Each row is a point on a tangle of strands that fork, close into loops and nearly touch. The rows are in no order.
Two points are linked if the straight distance between their rows is under 95.8.
J635: [ 16  25  12  -7  13 -30 -19 -15   0  -2 -24 -36 -34  10  -5   3 -29 -24
 -18  -6 -14   8 -16 -13 -33  17   1  32]
J389: [ 15 -42  40 -88  38 -14   7 -13   5  40 -23   1  50  -4 -32 -26 -11 -10
  -5 -11  30 -28  37 -50  31   0  38  43]
J358: [ -7 -12  28 -18   2  20 -13 -17 -11  38  26 -25  -3  13 -19   8  10 -36
 -24  -5   3  -2   9 -22  28  -9   7 -19]
J724: [-13 -28  18 -42  22  15   3 -15  -5  45  27  -3  13  -2 -27  -5   7  -8
 -28  18  17 -24  35 -40  39 -16   8 -19]
J486: [ 19  -1 -15  18  23  39 -15  -8  20 -11  27  -8   7  18   6  43   5 -19
  11  58 -13 -22  -3  12  22  -7 -24 -26]
J857: [-17 -16 -44  18  -7 -15  -5  38 -21 -20 -31  22  -9 -35  21 -33  29  42
   8 -15  16  32 -12  22 -35 -20  10  13]
J831: [ 26  25   1  17  17 -43   4   5  -8 -34 -44  -9 -15  -4 -33 -21 -10  -2
  12  28   0  23   3   6 -41   1  26  46]
J420: [  4   0 -26  -3  22 -42 -10  34 -34 -11 -39   8  15 -25   3 -46  19  26
  -9  -3   1  52 -26  15 -36 -33  14  44]
J69: [ -4  27 -55   8   7  48  -8  -5  -9  20   3  33  -7 -29  33 -11  10  28
   4  21  -7  18 -26  56   2   0  -8 -29]
J874: [ -8 -40  14  -9  17  20 -30  -4  -6 -27  17 -23  13   2  -1  30 -11 -26
 -32  16   7 -49  39  -8   9  -5  26 -28]
J371: [  9 -16  -3 -36 -33 -37  -7   8   3  20   0   6  -5   3  11 -18 -17  -6
 -14 -62 -11  28 -32 -28 -19  -8 -21  -1]
J154: [ 36  29 -19  49 -17 -17   6 -13  -9 -53 -24  42 -49 -14  26 -28  -2  38
  51 -10 -20   5 -19  15 -26  -9  -2   0]
J941: [ 23 -24  32 -55  11  -1 -17   6  -9  39   7  32  33 -10  -4 -30 -34 -24
 -24 -23   6 -27 -12 -20  32  13  -3  16]
J493: [-34  11  -2  31 -56 -11  18  -2 -13  -9  31  -1 -25   0  -4   6  18  10
  12 -38 -14  30   6  20 -25 -18  13 -22]
J362: [  8 -17   5 -29  45  -3  14   4  -7  33 -19 -12  22  -9 -21   1 -10 -19
 -38   4  26  -6  -5 -29   8  14   2  32]
J401: [  7  -6  -8   0  40  10  -7   1  -2  11   1 -15  14  -1   4  17 -24 -16
 -36  20   6 -10   0  -4  15  17 -11   4]
J812: [-13  57 -29  25 -29  15  -1 -16  21   0  24  10 -35  -6  57  -9   1  43
  46  -4 -41  13 -34  57 -11   6 -17 -23]
J370: [ 21  35  27  50 -35 -46   9 -29  -4 -74 -21  23 -44  14   1   4  -4  37
  33  -5 -29 -18  34 -13  -6  -6 -40   3]
J865: [ -5  20 -29   4 -11   4   3   4   5  27  21   8 -16   4  25  12   7  12
 -14 -10 -14  21 -31   8  -2  15 -44 -14]
J835: [ 15  -1  22 -28  22 -32   3   0  10  -8 -55 -52  23  15 -33   8 -12 -32
  -4   1  25  11  -7 -24 -30   3  19  66]
J653: [  0  16  14  -1  23 -16  -5 -13   2 -10 -31 -47 -14   7 -29  22  -6 -28
 -15  25  21 -15  14  -3 -31  23  24  44]
J359: [ 16 -10  39  19   9   9 -50  -4  27 -52 -10 -45  25  48  20  25  29 -18
   8   9  31 -18  -7 -10  14  10 -27  25]
J783: [-47  -5  12  -1 -46   4   3  18   5  15  42   4  15   0  -6  -1 -10 -11
  -1 -36  -7  15   8  19 -11  -7  28 -29]
J345: [ 27  -6  11  23  37  19 -37  -1  19 -30  -1 -22  11  26  -7  24  16 -28
   6  54  10 -26  -7  -5  18  -1 -15  15]
J206: [ 17  38   5  24  17  -2  -8 -21   0  -6 -22 -31 -37  21  20  18 -20   5
 -10  14 -33   1  -8   5  -8  24 -20  22]
J720: [ 24 -26  20 -62   1 -20 -16  26   2   7 -17  -6  49   1  -5 -11 -38 -35
 -18 -39   8  11  -6 -28   9   8   7  16]
J209: [ -8 -38   4  -3  12  10  10  10 -16 -13   8   9   9 -16  -9   8 -27 -12
 -22   2   8 -29  49   0   8   4  46 -34]
J642: [ 13  48  -5  48 -21  -9   7  -6  20 -34  13  19 -39   1  49 -12 -16  37
  65  -7 -44   2 -16  30  -6   7 -15 -13]
J832: [-21 -22 -30 -23  34  18   6  15 -20  39   0  43  -3 -41  -4 -40  31  33
 -17  11  16  -8  21  10   9  -6  40 -20]
J526: [  8  -6  -2 -27  26   7 -21  11  -5  32  20  22  24 -14  15 -13 -37 -17
 -32  -1  -9 -25 -16   5  27  15 -18  -8]
J927: [  0  -8 -17  38  36   8  22  -2 -12 -24 -13 -17  15 -11  -2  21 -20  -2
 -19  46  25  -9  23  13  17  12   4   3]
J920: [  9 -35  37 -36  13  24 -15 -23   1  17   4 -34  21   6  -7  21   5 -44
 -16 -22  27 -15  -3 -45  33   3  -3   3]
J310: [ 16  41  21  43  -4   9  -5 -28  -8 -32 -12 -26 -33  41  16  38   5   7
  16  19 -33 -11  19  11  13  20 -32   4]
J336: [-26 -18 -16 -42 -36 -12 -23  41 -10  31  -2  44  -3 -24   7 -43  18  24
 -16 -45   0   2 -13  12 -19  -4   4 -14]
J950: [-17  -5  20  37 -21   7  -2  17  12 -10  20 -25  12  28  -5  19   1 -21
  12   4   1  11   2  -1   5  -6  -9  -4]
J825: [ 20  13  14   8 -17 -60  -4  -9   6 -35 -46 -24 -18  21 -27 -23 -18   1
   7   7  -1  39   7 -21 -30 -23  -3  44]
J692: [ -8   7  11  15 -23  -8  -6  15  36   3  36 -13  14  19   3  10  -7 -26
  30 -14  -3  22 -42  -6  -1   1 -33   1]
J322: [  4  -8  30  18 -43 -29  11 -11   5 -12  -5 -38  -4  34 -13  14  19 -15
  17 -35   8  36 -15 -41   2 -17 -41  17]
J983: [ 14  20  30  32 -20 -34  -1  -9   3 -27 -23 -23 -23  30 -25  -4  11  -3
  13  13   4  22   3 -27   2  -4 -38  27]
J869: [-17  29 -11   4 -17  10   6  -3  37  25  50   0   2  15  27  22  -7   0
  19  -9 -38   2 -53  24  -1  15 -39 -13]
J52: [ -9 -26  -3 -62 -38 -21 -10  30  -1  36 -10  29  24 -11   3 -45   0   8
 -11 -68   6  29 -26 -18 -10 -16  -6  10]
J967: [-17 -36  23  18  -4   5 -10   6  -2 -27  11 -43  22  33  -5  37  13 -23
 -15   1  19 -17  28  -3  12  -7   7 -13]
J738: [-31  -2 -19  16 -15  37  29   5  20  29  47  16   5  -8 -17   9  25  -1
  14  23  -1   4  -9  16   2 -14   8 -32]
J360: [ -8 -18 -15 -47  19 -20 -10  35 -23  39 -19  36   0 -28 -13 -54  25  21
 -25 -13  10  13   2   1  -9   0  29   2]
J194: [ 11  12 -21  41  17  10  17   2 -14 -24  -2   5 -13 -15  18  -1 -19   1
   8  17   9  11   7  19   1  15  17 -18]
J862: [-40 -11 -40  33 -28  28  18  24  -4   2  -8  30 -15 -26  13 -14  48  43
  25 -10  16  18 -18  29 -27 -12  12  -5]
J288: [-17  20 -22  -7 -23  53  17 -30   7  15  61  26  -2 -18  21  27 -16   1
  11   1 -33 -29 -11  54  11   8  12 -61]
J674: [ -9  11 -46 -11   5  18 -15  12 -18  33 -12  21 -16 -20  24 -10  27  27
 -24  -2   2  21 -34  18  -8   6 -32   0]
J356: [ -1  21   9  57 -41  -6  14 -16 -22 -30   0  -2 -40  14   5   5   3  12
  26 -17 -21  20  17  11 -12  -8   8 -15]
J326: [ -3 -17   8 -41  56   2  -9 -24  12   0 -14 -47  35 -16 -31  30   4 -28
 -32  38  55 -54   9 -23  -6  -1  15  53]
J782: [ 20  34  27  63 -25   6  16 -21 -21 -62 -19   4 -36  20   4  22   5  10
  41   1 -17 -16  29   6   7  14  -7 -10]
J730: [ -3  24 -14  51 -22  48  33 -12  11   1  13  30  -7   4 -11   9  25  12
  41  41  -2  10   3  23  13  -8  -1 -21]
J558: [-16 -10  -7   2  -9  45   6  -9  16  15  56  -4  16   9  -9  47  12 -20
  -1  29 -17 -25  -1   8  19 -18 -10 -38]
J65: [-10  10 -10 -17  -7  19 -12   1   4  29  47  32   3 -15  22  -1 -31  -5
 -16  -6 -24 -31  -6  30  19  20  -4 -51]
J924: [ -6 -41  -5 -35  19 -18  21  28  -6   7  -2  20  22 -13 -25 -17  -6   7
 -12   4   7  -9  56 -12   4   3  59 -25]
J33: [-14  29 -30  47 -35  33  20   6   8  -3  -2  42 -22  -9   6 -10  41  40
  41  16  -7  19 -28  35 -14  -7 -17  -3]
J207: [ 35  53  10  44 -21 -18  21 -31  -5 -63 -29  57 -44 -13  21 -13  -9  50
  59 -14 -26 -18  14  -8   1   3 -37  -6]
J281: [ -3  -5 -22  17 -29 -36   3  10   7  -3   5   4 -21   8  17  -5  -1  19
  -7 -30 -11  33 -28 -11 -29  -8 -37   5]
J599: [  7 -32  20 -59  43 -18  24   2  -5  35 -45 -17  57 -15 -19 -15 -16 -11
 -21 -20  34   2   6 -37  13   2  27  50]
J271: [ -1 -36  18 -54  46  15 -15 -22   7  12   8 -27  19  -8 -31  17   6 -17
 -40  35  30 -62  31 -47  20 -13  11  15]
J884: [ 15   2 -22   7  25 -24   6  19 -21 -13 -21   7  -7 -23  -8 -18 -12  -2
 -17  10   8  23   7  12 -19  10  33   5]
J456: [ -7 -35   8 -72  16 -35  21  30  -2  36 -28  21  34  13 -24 -34   8  23
 -19 -20   0   0  50 -27   5   5  41   8]
J391: [-13  39  -7  28 -19  38   4 -25  13  -9  53  -7 -12  10  33  35  -9  -4
  36   3 -38  -6  -2  48  12  11   2 -44]
J442: [-18 -12 -29 -12  13  35  12   3   0  48  29  37   7 -27  -9 -17  11  13
 -17  27   1 -11   5  10  20 -16  13 -37]
J781: [ 12 -24  32 -25   9 -12  -8  -8   7  -9 -36 -61  20  22 -13  15  -5 -38
  -8 -15  34  13  -1 -37   4   5   3  28]

A tip is a point with one link. Name the tips that can be reached along the links from each point below, in the order of the rows.
J967 => J420, J69, J359, J456
J782 => J812, J783, J326
J194 => J389, J720, J322, J391

A fork is a point with three links, a tip a point with one. Leave the first point through the second and follow the links. Name the first fork or tip that comes.
J865; J869 => J456
J456; J924 => J865
J310; J206 => J326
J358; J920 => J782

A piece is two or more points that can be reached from each other along the links. Count, over all rows, the pieces, the separate loops (a circle has one, a figure eight two, a Y none), the forks (points with three links) and the tips (points with one).
pieces => 3
loops => 0
forks => 5
tips => 11

Name the points in between on the shortest way along the links from the first point to the second, in order.
J832; J967 => J360 J336 J52 J371 J281 J865 J869 J692 J950
J781; J812 => J835 J653 J635 J206 J310 J782 J370 J207 J154 J642
J720; J825 => J941 J526 J401 J927 J194 J884 J831
J420; J359 => J857 J862 J33 J730 J738 J558 J486 J345
J635; J326 => J653 J835 J781 J920 J358 J724 J271
